Points on a hilly landscape, in no order, each with its height.
From any point a climber steps to the highest of the 2 points nearest to it. It stops when none of these is higher. Distance is the straight distance between rows; heights are no part of it.
<962>: [112 111 154 138 129 157 137 158 159 118 139 146 148 120  99 113 113  88
 146  84 134  87 100 122 137 112 116 134 118 106]  height 4.97
<1674>: [106 117 130 159 119  85 141  95 144 122 153 152  94 151  93 158 161  73
 178 150 157  80 127 175 116 123 169  61 127 138]  height 3.26
<269>: [129 111  72 127  85 119 125  70 125 128 143 157  60 111 132 140  90 125
  84 143 172 127 124 185 172 114 147 180 146 116]  height 7.45
<1905>: [108 139 118 134 106 141 130 127 121 100 115 100  82  90 101 104 120 107
  48 101 176 115 119 134 181 118 117 194 138 120]  height 6.39
<1387>: [141 164 124 129 163 125  71 202 100 108  56  76 150 112 176  99 149 125
  79 120 100 191 173 115 110 127 163  85 117 123]  height 6.83
<982>: [177 128 132 137 150  70 121 141 145 166 130 145 137 164 105 125 146  94
 163 129 120 158 144 156  98 132 170  64  92 105]  height 6.48
<264>: [ 86 125  90 139 107  92 154  21 108 137 155 120  84 143 115 202 152 110
 149 157 205  89 141 150 128 140 160 137 134 110]  height 4.10
<1837>: [134 101  85 141  99  96 116  78 120 125 152 162  69  98 134 139  59 118
  81 149 172 134 154 180 147 119 103 198 152 107]  height 7.78
<1153>: [128 139 155 111 157  88 161 131 132 138 150 110 173 144 111 112 139  78
 160 150 115 128 129 135  38 149 121 170  96 107]  height 2.24
<1689>: [108 100  82 131 118 122 127  48 105 193 124 119  98 147 119 181 117 129
 112 133 192 140 116 152 142 106 119 165 120 104]  height 3.68
<253>: [130 137 112 100 116 130 128 147  98  97 128  93 120  69 121 138  85 110
  69 137 145 142 145 121 147 117  94 185 111 129]  height 6.56
<514>: [148 140 157  97 110 141 144 158 125 119 139 137 176 139 127 151 114 172
 151 143  87 137 143 126 111 142 100 139 121 153]  height 3.95
<316>: [154 129 130 124  99 106 161  64 101 112 131 114 147 186 153 131 125 208
 127 168  86 131 181  89  99 129  52 193 138 160]  height 5.97
<493>: [111 108 112 201 116 122 127  15 115 162 136 155  68 159 121 169 131 145
 138 144 182  92 156 136 106 144 123 117 184 126]  height 5.00
<748>: [111 104 143 165 140 164 126  99 122 175 142 159 153 142 106 152 108 136
 151 105 139 109 131  89 109 149  85 159 137 111]  height 5.46
<1652>: [ 99 101 112 117 105 139  93  98 102 134 154 136  94  80 140 148  85 116
 104 132 160 126 172 108 154 119  63 233 127 122]  height 7.15
<1806>: [ 91 116 107 114 120 158 145 154 164 150 137 127 125 123  87 103 185  76
 163  95 118  91  43 131 175  93 154 113  99 104]  height 5.43
<433>: [159 138 155 109 113 123 133 156 128 115 132 137 196 177 137 144 169 189
 158 138  56 127 141 142 115 156 113 132 126 168]  height 4.27
<472>: [127 109  97 143 118 121 107 180 167  89 108  80 107 130 144  88 229  74
 158  93 125 110 121 127 129  87 191  93 138  86]  height 4.29
<312>: [ 92 100 114 167 130  84 125  51 121 166 160 206  88 123  90 174 107  92
 138 169 181 110 130 176 122 157 145 139 106 152]  height 3.47
<1210>: [145 122 145 105  81 118 170  85 108 155 165 162 153 178 130 160 155 185
 147 162  86 144 145 136 103 160  98 168 109 178]  height 3.08
<1203>: [157 130 152 136 164 139 123 160 143 120 101 129 164 141 133 104 105 136
 127 110 132 121 143 130 107 134 112 115 138 107]  height 5.65
<1299>: [171 129 143 151 153  89 118 130 148 172 152 198 130 172  99 142 116 139
 193 121 115 141 116 145 135 145 131  43  99 141]  height 3.86
<392>: [135 136  93 138  84 113 157  69 137 109 140 149  86 136 115 159 115 127
 139 144 157 101 115 187 127 100 183  79 158 123]  height 6.93
<1692>: [130 119 108 107 102  83 154 138 145 148 135 126  88 126 119 138 151  65
 173 145 143 134  97 200 100 112 206  74 107 118]  height 6.84
<487>: [ 71 144  83 118 135 144 147 147 156 104  81  69 118  96 114  62 224  59
 137 123 115 126  59 115 158  96 179 140 120 104]  height 5.85
<917>: [119 120 116 139 128 104 152 103 127  97 168 148  88 168 109 151 171  99
 195 110 137  50 126 147 113 106 163  61 138 108]  height 3.13
<1102>: [106 135  76  95 133 128 150  77 107 178 112  99 132 135 104 162 116 118
 105 121 175 147  85 146 147 105 114 162  94  94]  height 3.42
<671>: [160 155 141 103 168 124 113 191 141 123 110 121 206 158 140 116 196 124
 170 135  41 129 182 110  81 153 130 148 113 131]  height 2.38
<1030>: [148 122 112 117 120 142 125 178 147  60 104  96  90 141 132  92 208 108
 150  68 117 101 124 117 166  76 185  97 157  91]  height 4.47
<821>: [165 125 144 158 176 127 112  83 113 192 128 176 157 190 125 157 127 180
 163 106 112 133 151  82 124 161 100 130 112 127]  height 7.07
<1407>: [167 148 174 149 148  62 158  81 137 148 148 181 118 161 104 115 127 104
 141 162 134 126 143 149  59 157 148 108 106 133]  height 6.20
<796>: [146 114 108 113 106 131 135  95 101 166 129 137 130 127 141 165  50 207
 128 160 126 172 127 111 130 122  89 155 129 148]  height 2.02
<1138>: [180 131 123  85 114 107 138 116 109 130 130 120 140 138 159 139  72 211
 121 165 111 166 133 127 112 116  97 124 128 159]  height 1.81
<127>: [127 138 120 137 153 149 131 143 147 118  88  93 145 136 111  95 135 119
  92  96 149 117 123 123 160 119 116 124 163  87]  height 3.75
<71>: [128 129 125 129 166 149 130 118 130 190 121 163 185 144  96 141 128 124
 157  99 114 105 126  96 115 155  91 140 115 111]  height 6.03
<616>: [167 103 156 184 185 121 129  70 127 161 108 170 143 195 141 125  97 182
 147 108 120 133 143 109 114 163  98 116 139 121]  height 7.70
<865>: [135 113 121 138 149 123 121 150 161 139 130 148 126 159 102 129 157 101
 165  94 131 118 117 155 139 107 145  69 114 103]  height 3.59
<1826>: [ 81 120  82 111 115 129 151  44 123 142 158 131  87 141 106 193 165 114
 172 125 187 105  87 139 168 111 172 105 103 121]  height 2.47
<1033>: [158 113 136 136 110  92 141 120 153 128 139 152 106 113 113 135  98  79
 130 156 142 127 111 196  82 118 166 111 131 138]  height 6.49
<628>: [ 92 152 175 141 138 176 109 142  92  96 132 117 125  83 147 103  99 176
  69 134 119 117 114  79 161 147  96 107 129 149]  height 3.18
<213>: [ 95 115  90 102 109 146 139 180 161 124 116  97 106 114  95  92 218  73
 179  97 113 119  49 126 170  82 178 106 101  99]  height 5.57
<998>: [116 146 177 141 171 164  85 194 117  82 114 117 147 100 158  90 127 154
 108 111  80 127 125  94 145 149 137  72 133 147]  height 3.17
<334>: [140 165 144 100 142 129 118 178 106  84 103  94 177 137 154 127 160 166
 115 146  75 130 171 115 116 153 112 128 141 150]  height 2.85
<1451>: [133 152 161 110 102 123 128 186  94  64 134  94 146  93 160 142 119 115
 101 157 105 125 171 138  81 149 119 165 116 168]  height 5.44
<965>: [105 120 113 127 104 174 143 116 153 130  99 125  98 140  83 119 161 146
 112  73 147 127  70 125 215  88 152 130 140 119]  height 2.95
<1213>: [ 91 133  94 110 112 139 159  77 127 146 145 127 100 160  94 166 165 135
 177  95 160 107  79 129 193  96 176  84 102 111]  height 2.59
<1317>: [181 139 139 117 130 103 149 135 138 148 136 174 131 135 119 139  81 147
 143 159 104 155 116 158  90 132 151  91 106 145]  height 1.44
<361>: [148 115 137 132 136 112 115 157 155 166 140 176 153 157  92 129 116 110
 180  96 117 139  97 152 144 118 135  47 107 114]  height 3.73
<1613>: [102 123 105 112  92 133 162 133 152 101 130  92  99 100 116 106 160  55
 141 111 149 102  71 176 156 101 183 155 109 105]  height 6.17
<853>: [158 120 132 135 183 140 109 114 126 181 122 169 172 174 106 147 119 139
 171  89 111 122 130 116 137 146 102  97 107 108]  height 6.50
<1574>: [144 141 135 102 151 102 130 178 151 139 124 105 191 145 137 106 163  79
 158 151  84 143 140 118  47 149 139 155  97 113]  height 2.03
<910>: [132 112 169 140 114 125 119 115 147  99 171 151 113 101 138 122  62 109
 102 128 158 100 142 148  99 146 103 163 172 143]  height 4.30
<1234>: [128  90 139 144 118 138 123  90 115 138 125 129 129 161 180 124  81 212
 130 161 125 133 153  74 109 148  58 163 158 146]  height 6.18
<1803>: [133 133  77 125  81 122 150  66 139 106 150 156  57 124 124 153 133 128
 115 142 165 102 116 173 159  99 167 149 157 120]  height 7.18
<1567>: [133 119 122 152 111 164 151  85 149 106 133 145  83 171 123 145 164 150
 164  74 142  76 119 108 160 104 154  98 182 100]  height 2.67
<1069>: [117 135  98 103 128 157 138 140 137 146  87 106 134 120  98 120 138 126
  86  94 163 138  76 121 194  83 145 140 125 104]  height 3.07
<279>: [112 136 111 154  78 137 152  48 126  99 175 168  60 130 118 161 148 119
 162 118 167  57 126 134 128 109 168 114 174 113]  height 4.53
<825>: [134 121 143 144 130 149 130 124 143 111 114 119 123 113 134 110  93 136
  82 111 167 132 128 125 143 126 114 137 165 115]  height 4.02
<603>: [148 139  96  79 119 131 106 230 145 154 109 117 186 116 157 130 172 100
 166 142  68 178 128 110  86 140 161  97  88 150]  height 0.94
<335>: [ 99 181  90  64 148 166 136 200  94 124  87 102 175  88 118 130 151 114
  84 156 100 148 121  78 160 129 113 125 117 141]  height 5.54
<790>: [210 151 167 120 144  89 158 131 133 112 137 158 149 164 159 112 128 160
 140 177  75 158 164 137  72 147 148 123 117 152]  height 6.75
<1417>: [136 146 101  90 142 154 115 192 148 177 115 145 175 105 101 124 125 121
 130  96 112 156  77 113 180 112 129  95 114 115]  height 0.42
<781>: [148 138 130 107 128 129 113 234 145 135 104 125 162 114 147 114 135 100
 151 127  91 176 137 128  90 128 159 108 103 139]  height 1.02
<891>: [121 138  89  93 123 116 151 146 128 130  76  68 127 109 130 114 159  67
 116 123 157 153  81 164 126  98 155 141 112  79]  height 4.32
<907>: [168 167 127 112 201 114  70 166 125 108  68  82 161 120 180 105 123 182
 109 123  80 162 147 119 143 141 125  84 132 128]  height 5.99
<1007>: [124 165  98  74 128 140 138 173 102 116  99  82 141  83 121 132 103 118
  55 135 139 163 121 113 155  98 115 158  99 132]  height 6.21
<1062>: [119 127 109 125 105 178 147 106 140 106 108 123  95 162 109 127 164 163
 135  64 146 106 105 100 197  96 158 119 169 105]  height 2.82
<1245>: [104 127 108 116  96 137 164 102 152 115 151 129  79 114 103 139 157  88
 152 101 153 100  79 163 165  95 185 141 124 115]  height 6.36
<1844>: [160 113 162 163 159 150  83 180 170  94 113 145 109 134 131  83 144 131
 145  68  95 113 114 132 188 104 137  63 145 116]  height 2.21
<921>: [101 114 127 120 101 176 115 113 116 161 149 144 140 107 133 165  88 157
 124 127 125 134 152  84 125 130  55 201 135 152]  height 3.09
<1298>: [129 112 141 163 117 145 134  97 153  98 130 144  92 145 131 109 129 147
 133  95 154  94 105 128 162 109 134  98 179 112]  height 2.50
<743>: [193 142 171 131 137  77 160 132 141 132 134 161 140 161 120 104 119 121
 145 147  99 142 165 142  44 140 140 126 116 124]  height 6.47
<955>: [162 118 157 129 112 124 140 148 151 118 150 173 124 111 139 124  57 143
 138 146 117 140 120 145 106 127 137 110 141 157]  height 1.35
<241>: [127 125 117 108 103 123 112 127 108 107 139 124 106  82 145 138  53 149
  73 145 145 150 140 135 155 114  93 174 121 153]  height 6.94
<770>: [109  94  99 147  98 135 100  64 108 182 146 148  90 105 132 160  75 133
 120 147 157 142 164 118 128 123  81 214 128 121]  height 7.75
<1545>: [115 153 127 120 158 156 128 161 140 111  99  97 178 118 118 102 132 110
  79 115 141 111 141  93 118 128  97 153 141  98]  height 3.45
<440>: [122 136 116 164 186 139  83 191 164  96  85  95 161 116 120  67 192  70
 126  89 107 105 151 103 126 125 136 111 141  84]  height 4.98
<1355>: [165 129 141 109 125 113 148 106 120 147 129 162 142 153 166 133  78 224
 141 179 103 163 120 121 112 151 121 119 120 176]  height 1.65
<1541>: [165 174 141 118 167 125 105 168 123  96  92 113 186 162 155 111 205 160
 145 149  40 121 184 131 110 159 124 149 134 154]  height 2.58
<322>: [151 128 145 159 149  66 122  87 131 183 141 189 134 169  68 164 121 147
 167 130 153 151 122 137 148 152 141  40  89 150]  height 3.96
<1235>: [125 141 152 101 102 130 133 155  82  57 152  97 128  76 146 139  84 136
  87 160 117 115 164 126 113 143  83 177 140 167]  height 5.08
<1507>: [141 132 158 109 124 111 159 128 124 138 175 149 174 140 111 144 128 105
 162 135 101 111 144 141  68 144 132 173  90 136]  height 2.48
<1618>: [ 93 102 129 133 120 167 123  96 125 187 165 167 124 105 106 163  95 108
 134 119 153 131 108 125 142 129 100 192 115 133]  height 5.39
<459>: [137 128 157  96 114  98 162  97 115 152 195 186 148 136 104 175 108 128
 156 157 107 136 152 140  83 153 133 164  97 167]  height 2.70
<281>: [ 95 166  93  73 165 171 147 165 120 135  94 114 185  96 112 136 140 116
  98 138 111 132 108  77 145 122  88 152 114 121]  height 5.22
<1216>: [116 162 128 127 129 138 140 175 124 101  87  70 112  92 118  94 147  88
  44 116 160 133 109 123 152 117 149 131 135 111]  height 4.96
<111>: [102 182 104  84 129 162 126 162  70 107  97  97 152  78 120 129 121 140
  50 141 116 156 129  83 161 110  84 128 110 142]  height 5.88
<1704>: [131 127 100  98 121 117 144 133 132 123 114  88 106  94 134 128 107  81
  99 124 168 146 109 175 138 108 148 167 113  98]  height 4.14
<1581>: [158 104 152 166 167 128 114  85 136 134 113 145 142 170 170 108  85 209
 142 131 114 123 141  75 118 163  78 137 168 134]  height 6.95
<1001>: [108 103 128 146  88 118  99  63  94 136 164 142  87 114 172 144  72 179
 143 174 107 134 187  97 113 132  56 207 165 163]  height 3.98
<468>: [168 121 155 156 172 129  77 166 157  95  99 127 140 127 159  81 108 163
 144  95 107 137 113 136 165 126 122  59 145 123]  height 2.05
<1019>: [150 146 138  91 109 107 162  98 115 178 174 171 164 161 110 177 132 151
 166 150  96 138 134 133 110 166 117 148  80 174]  height 2.88
<1394>: [127 108 121 156 130 125  99 208 173 123  99  96 124 124 142  84 168  67
 152 111 127 146 134 132  74 120 173  99 117 103]  height 3.99
<277>: [ 89 149 136 136 143 149  99 226  98 110  97  88 141  84 166 101 183  73
  89 143 101 152 172  76  75 148 157 101 103 138]  height 5.83
<1711>: [130 119 140 137  73 120 158  64  96 172 168 170 113 166 154 168 122 200
 145 190  87 142 162 117  95 152  77 183 116 181]  height 3.33
<680>: [ 85  96 111 146 104 141 138  52 120 165 154 146  89 129  90 172 144 114
 156 114 179 105 104 149 175 116 153 121 127 116]  height 2.37
<1029>: [187 141 149  99 131  86 155 123 117 100 114 125 132 168 157 110 111 177
 119 167  90 155 158 130  66 149 109 149 127 149]  height 7.12
<964>: [132 118 139 168 152  91 151  53 133 154 138 139 125 191  98 138 145 120
 139 131 172  99 154 155 103 149 136  98 145 107]  height 5.56
<705>: [ 88 144 161 112 108 189 118 164 109 102 147 139 173 108 139 153 126 197
 108 144  83 105 128 101 161 150  73 123 146 175]  height 3.83
<1772>: [137 158 157 128 152 120  89 203  88  82  88  75 129 106 191  90 135 138
  92 131  93 172 175  95  76 151 149  99 130 143]  height 6.46
<1684>: [110 135 119 110 118 114 167  86 114  83 186 142  72 137 117 155 184  94
 204 108 138  56 119 100 125  85 190  70 128  98]  height 2.99
<872>: [108 114 133 119  83 136 113  99 104  98 156 122 105  92 166 153  65 186
 109 173 117 132 172 103 136 147  52 191 148 166]  height 4.36
<1660>: [145 133 143 131 157  86 140  91 126 200 142 155 152 167  82 159 118 127
 148 129 149 151 124 132 115 148 139  85  81 136]  height 4.11
<1709>: [116  79 119 155 106 151 108  77  93 216 123 130  90 113 161 144  65 168
 138 148 123 171 157  79 129 118  63 171 152 134]  height 2.46
<1005>: [191 128 143 137 171 100 113 135 148 126 102 134 148 167 140  98 111 143
 135 106 108 143 141 142 113 137 130  80 139 111]  height 6.04
<1481>: [145 167  89  82 167 148  91 188 150 172  99 140 206 123  99 127 146 119
 151  86  84 148  97 100 168 125 128  89 114 116]  height 0.50
<1586>: [127 141 153 100 105 131 123 211 107  83 108  92 155 107 165 128 156 125
 115 152  93 151 169 118  59 146 136 147 124 166]  height 5.76
<852>: [178 155 129  88 142 123 125 169 127 167 129 143 191 161 116 146 126 145
 169 125  81 160 131 131  97 144 139 103  92 137]  height 0.72
<40>: [119 121 122 118 145  87 146  76 131 161 165 147 111 114  96 161  94  73
 134 155 165 135 110 185 107 143 145 149  87 136]  height 3.76
<492>: [152 121 173 130 124 140 126 192 161 112 143 154 140 100 133 108  87 116
 126 123 116 149 113 137 124 123 148  97 122 138]  height 1.23
<287>: [121 133 115 100 151 137 139 140 134 177 129 128 166 130 102 147 110 111
 132 110 140 132  88 141 128 117 131 125  92 106]  height 4.54
<1475>: [128 114 123 127 106 134 149  99 146 108 128 128 105 125 116 116 104 122
  99 107 175 129 119 173 138 105 134 152 167 117]  height 3.81
<1870>: [129 117 151 132 137 124 122 107 117 101 128 106 138 142 198 107  70 219
 115 164 115 121 138  76 126 159  66 131 149 182]  height 5.52
<512>: [106  98 123 143 103 177 109 100  95 189 126 142 141 125 154 165  96 184
 135 146 106 148 158  74 129 130  65 184 156 147]  height 2.78
<52>: [132 100 105 152 112 130 114  69 107 194 123 146  97 133 155 149  58 188
 115 159 142 167 131  89 122 133  70 141 152 129]  height 2.25
<94>: [119  94 126 164 120 145 123  81 135 177 132 159  99 144 115 159  87 143
 123 118 159 142 115 129 130 127 118 120 150 114]  height 6.07
<916>: [153 133 142 147 166 134  54 224 143 101 106 122 145 106 156  89 158 114
 147 116  72 163 176 103  99 142 153  85 117 138]  height 3.65
<1311>: [ 82 121  92 127 116 141 127 173 164 115  93  65 116 111 122  75 246  71
 181 114 104 131  54 110 139  93 181 113 103  92]  height 5.70
<1129>: [126 173 132 126 181 134  80 181  91  98  69  73 141 103 160  93 128 150
  72 120 106 159 147  99 145 131 122  84 131 112]  height 6.43
<1559>: [ 96 148 127 155 159 151  84 212 105 114  87  99 137  85 135  68 189  61
  66 110  96 132 137  68 110 141 169  90 114 109]  height 5.53
<1864>: [116 137 188 153 157 144 104 152 111  85 125 103 113  90 158  78 103 148
  66 115 119 122 116 103 150 145 125  86 141 142]  height 2.91
<341>: [ 89 119 116 107 135 123 158 119 130 101 168 118  86 145 123 126 215  96
 215  94 121  66  98 120 137  87 160  90 111  82]  height 2.83
<1433>: [189 124 141 147 159  83 119 124 141 146 105 143 130 177 133 106 126 130
 160 132 107 155 134 179 110 129 159  64 126 105]  height 6.29
<96>: [ 88 137 102 138 107 110 160  38 121 108 183 151  86 142 105 177 153 103
 168 157 183  65 143 155 116 125 177 119 133 120]  height 4.31
<293>: [148 120 112 109 129  77 139 137 146 163 129 108 130 144 119 117 160  74
 168 124 137 155 111 180  94 117 189  81  91 108]  height 6.66
<1171>: [115 116 129 118 138 152 130 164 161 154 151 137 147 115  84 110 149  74
 154  86 116  98  68 134 146 109 127 109 105 105]  height 5.25
<427>: [112 153  94  91 151 141 143 155 117 158 109 115 179 123 110 136 110 105
 103 123 131 139 102 121 133 118  97 147 104 100]  height 4.84
<1705>: [126 117 119 122  98 107 152 126 159 119 146 144  86 107 118 137 125  62
 143 139 161 117  93 214 120 108 203 120 105 124]  height 6.67
<486>: [105 145 123 124 108 129 144 164 119  86  95  52  91  98 107  76 203  83
  70  93 148 121 100 124 165 112 183 137 142 121]  height 4.79
<82>: [143 119 114 153 121 112 137  88 149 141 122 159  93 149 129 141  97 152
 136 146 143 128 109 191 133 105 165  48 150 128]  height 6.69
<157>: [ 90 115 122 133 105 144 105 101 113 118 147 122  91  91 118 116  93 117
  62 107 175 120 143 115 179 132  82 213 150 137]  height 6.68
<198>: [122 111 108 104 129 106 148  96 119 158 155 123 110 116 117 151  98  83
 118 139 167 130 102 188 137 110 158 160  99 108]  height 3.92
<1061>: [177 135 134 128 143  97 146  94 132 155 122 178 137 154 134 131  81 179
 140 167 117 163 124 133  98 150 119  90 119 144]  height 1.52
<938>: [156 146 163 146 183 137  66 193 124  86 106 113 151 104 169  89 141 143
 140 109  60 136 150 110 124 158 130  84 138 140]  height 3.43
<718>: [175 135 137 117 116  88 156  94  96 104 121 101 144 159 145 123  91 185
 111 163 114 137 176 100  92 135  68 159 138 146]  height 6.55
<272>: [121 105 113 177 127 122 142  46 118 144 138 147  93 177 108 170 146 132
 144 123 177  94 140 147 113 126 147  89 157 105]  height 5.27
<1615>: [113 129 138 119 105 129  96 110  79  66 172  99 113  71 148 137  72 155
  87 163 141 123 183 101 141 137  61 195 143 158]  height 4.70
<670>: [113 139 179 122 127 160 112 178 120  87 130 128 184 122 148 142 158 193
 142 142  67 113 130 125 142 161  97 100 141 175]  height 4.24
<296>: [116 125  91 108 124 147 138 111 124 162  99 105 121 126  98 152 109 134
  75 107 177 155  99 134 175  93 109 156 121 107]  height 3.23
<559>: [120 153  84  87 155 123 138 161 134 147  81  80 164 106 121 108 140  82
 110 142 135 160 101 135 113 109 132 147  93  85]  height 4.51
<677>: [120 102 138 134  94 129 130  64 104 164 164 173 114 132 154 165  85 179
 144 171 106 141 163 110 102 149  73 204 150 171]  height 3.63
<1165>: [127 129 104 119  96 110 153 110 128  95 137  99  81 108 123 126 129  88
 100 119 178 116 114 190 147 120 156 158 148 107]  height 3.97
<1476>: [100 109 151 171 128 150 110 107 129 101 117 108  90 107 170  81  76 191
  70 114 165 121 105  79 181 137 100 114 161 138]  height 4.52
<1361>: [139 113 175 131  86 126 160 108 123 103 142 131 161 190 155 129 156 204
 128 171  80 111 149 137 122 153  65 168 143 191]  height 5.07
<1654>: [ 77 131  92 106 113 137 164 125 144  98 107  60 109  90 111  91 198  63
 146 120 131 121  55 147 154 103 180 162 110  87]  height 6.00
<57>: [174 159 112 102 171 132  99 186 137 151 110 140 193 136 128 125 132 151
 160 109  80 153 129 116 128 149 132  90 113 112]  height 0.61
<1463>: [100 114 135 178 117  85 137  64 138 145 161 181  83 142  74 174 133  95
 160 168 178  98 120 168 130 131 155  86 112 156]  height 3.36
<400>: [130  91  90 162  94 101  90  65  98 165 139 142  67 114 153 138  54 126
 105 164 164 141 172 142 128 125  75 202 158 116]  height 8.31
<1048>: [119 116 110 153 129 132 113 188 163  99  93  73 120 118 143  66 197  59
 128  93 149 128 131 126 111 115 182 109 135  93]  height 4.16
<1222>: [122 151 136 106 151 160 121 175 121 106 110 111 186 127 134 124 141 146
 102 134 102 121 151  95 124 138  88 136 136 147]  height 3.11
<76>: [135 132 176 130 112 137 127 148 129  90 126 135 178 169 157 128 151 214
 139 155  77 112 140 131 130 161  93 137 151 197]  height 4.65
<1460>: [128 114 143 134  78 136 145  89 104  97 127 104 148 169 164 136 152 208
 124 175  93 118 174 108 119 151  41 191 154 181]  height 5.48
<1333>: [110 109 153 151 164 128 104 117 134  99 131 108 134 119 194  83  58 195
  92 144 145 123 119  70 148 146  88 110 151 153]  height 4.95
<1809>: [109 108 115 121 105 121 155  99 132 127 165 161  83 104 104 154 137  74
 158 118 156  94  93 191 150 106 179 122 100 125]  height 6.53
<953>: [157 103 124 164 154 115  72 225 165 121 114 117 148 120 144  88 172  92
 153 106  85 158 160 115  66 131 157 101 111 118]  height 3.82
<655>: [145 118 124 129 140 124 135 103 145 155 123 154 113 158 117 147  91 128
 126 121 165 139 112 162 127 122 144  86 130 120]  height 6.42
<27>: [106 119  95 180  82 135 141  35 123 124 150 158  51 139 131 160 122 134
 139 148 178  87 140 148 121 114 154 134 205 117]  height 4.74
<1836>: [ 82 110  85 142 111 115 139  23 103 186 141 113  71 146 118 196 145 128
 135 147 201 128 150 153 139 118 141 149 129 118]  height 3.89
<507>: [142 147 125 101 156  95 145 115 120 196 117 122 169 154  96 145 125 112
 141 118 150 154 108 145 119 136 133 107  84 106]  height 4.28
<1184>: [133 106 148 147 124 166 120 148 167  98 111 142 112 143 113  96 156 134
 136  64 132 104 100 124 191 102 131  82 156 110]  height 2.35
<876>: [151 125 160 132 138 127 106 205 147 104 115 122 139  94 136 104 128  98
 114 121 108 158 128 128 106 128 155  99 131 131]  height 1.13
<339>: [107 126 152 140 110 137 127 145 140  91 138 109  93  79 102  82 121  84
  68 102 165 108 112 132 177 135 146 177 124 134]  height 6.16
<321>: [144 132 132 159 170 125  81 174 148 103  90  89 148 136 130  87 158  97
 130  92 112 122 149 133 127 127 141  93 152  91]  height 4.75
<1564>: [111 119 152 117 110 162 141 126 123 133 154 146 172 127 132 171 102 178
 142 146 102 106 139 112 125 133  78 175 142 172]  height 3.52
<205>: [ 84 144 176 128 106 179 117 153  96  86 160 120 141  85 151 145 101 182
  88 137 114 112 132  87 154 143  77 128 137 169]  height 3.49
<1770>: [109 127 136 162 136 161 120 112 129 103 102 110 119 126 142 100  90 166
  67 100 166 142 114  99 179 126  92 126 159 116]  height 4.26
<1800>: [154 155 110  67 104 114 133 202 126 166 125 115 205 132 129 157 165 137
 168 149  79 163 120 128 109 142 153 121  86 148]  height 0.84
<582>: [147 122 146 168 148  74 149  57 129 155 139 169 112 175 100 125 109 119
 125 146 154 121 150 146  76 150 124 134 136 116]  height 5.91
<866>: [122 163 133 128 138 135 121 182 100  95  77  64 106  97 147  79 150  99
  52 118 147 166 144 121 123 113 147 109 133 104]  height 4.78
<297>: [100 155 134 136 168 152 109 181 134  94  81  89 141  97 121  67 179  78
  79  99 117 120 136  99 142 135 144 103 133 103]  height 5.26
<1022>: [ 93 128 103  94 125 126 154  97 133 131 161 124  98 154 104 154 196  97
 190  91 134  83  87 135 170  93 168  81 113 104]  height 2.69
<1496>: [ 97  85 134 179 107 158 126  78 129 194 161 173  91 125 117 168 101 124
 132 122 156 117 117 121 131 122 113 154 151 140]  height 5.77
<256>: [145 107 105 108 105 109 121 116 125 114 162 161 101  79 143 140  48 129
  83 161 145 146 148 160 147 126 108 199 129 139]  height 7.34
<1816>: [117 149 127 143 104 141 134 170 134  66 112  71  92 124 121  80 205  96
 115  76 136  98 123 111 163 107 185 112 150 108]  height 4.64
<203>: [112 111 135 118 116 149 140 131 152 139 168 147 138  94 112 143  86 100
 105 116 146 114 115 143 145 130 112 185 118 125]  height 4.99
<1718>: [108 155 150 127 115 139 102 216  74  80 105  83 134  86 172 100 149 101
  87 139  92 152 179 102  77 145 145 121 107 154]  height 6.11
<1745>: [115 117 148 146 137  77 150  63 127 171 173 182 106 124  89 168 101  99
 142 171 164 125 142 155 104 161 135 157  99 160]  height 3.60
<688>: [113  98 171 161 141 162 121 132 149 128 155 157 154 126  97 123  97 120
 129  95 150  88 120 105 120 132  92 164 146 115]  height 4.89
<1453>: [123 151 121 100 154 136 129 202 144 120 113 110 207 122 131 113 179  92
 166 146  65 119 139 103  83 151 131 143 108 121]  height 2.17
<1156>: [113 121 157 123 121 145 120 138 128  96 172 138 135  82 125 120  78 102
  97 124 145 106 133 125 130 137 103 184 145 131]  height 4.63
<48>: [146 121 159 157 156 127  94 142 162  76  98 116 108 126 169  74 101 163
  99 100 140 136 111 132 163 127 134  64 165 130]  height 1.90

Where does a climber stop that starts at each point below?
<1453> => <616>
<1475> => <616>
<865> => <1692>
<998> => <1216>
<1507> => <1387>
<962> => <1692>
<1800> => <1029>
<1138> => <1029>
<965> => <1029>
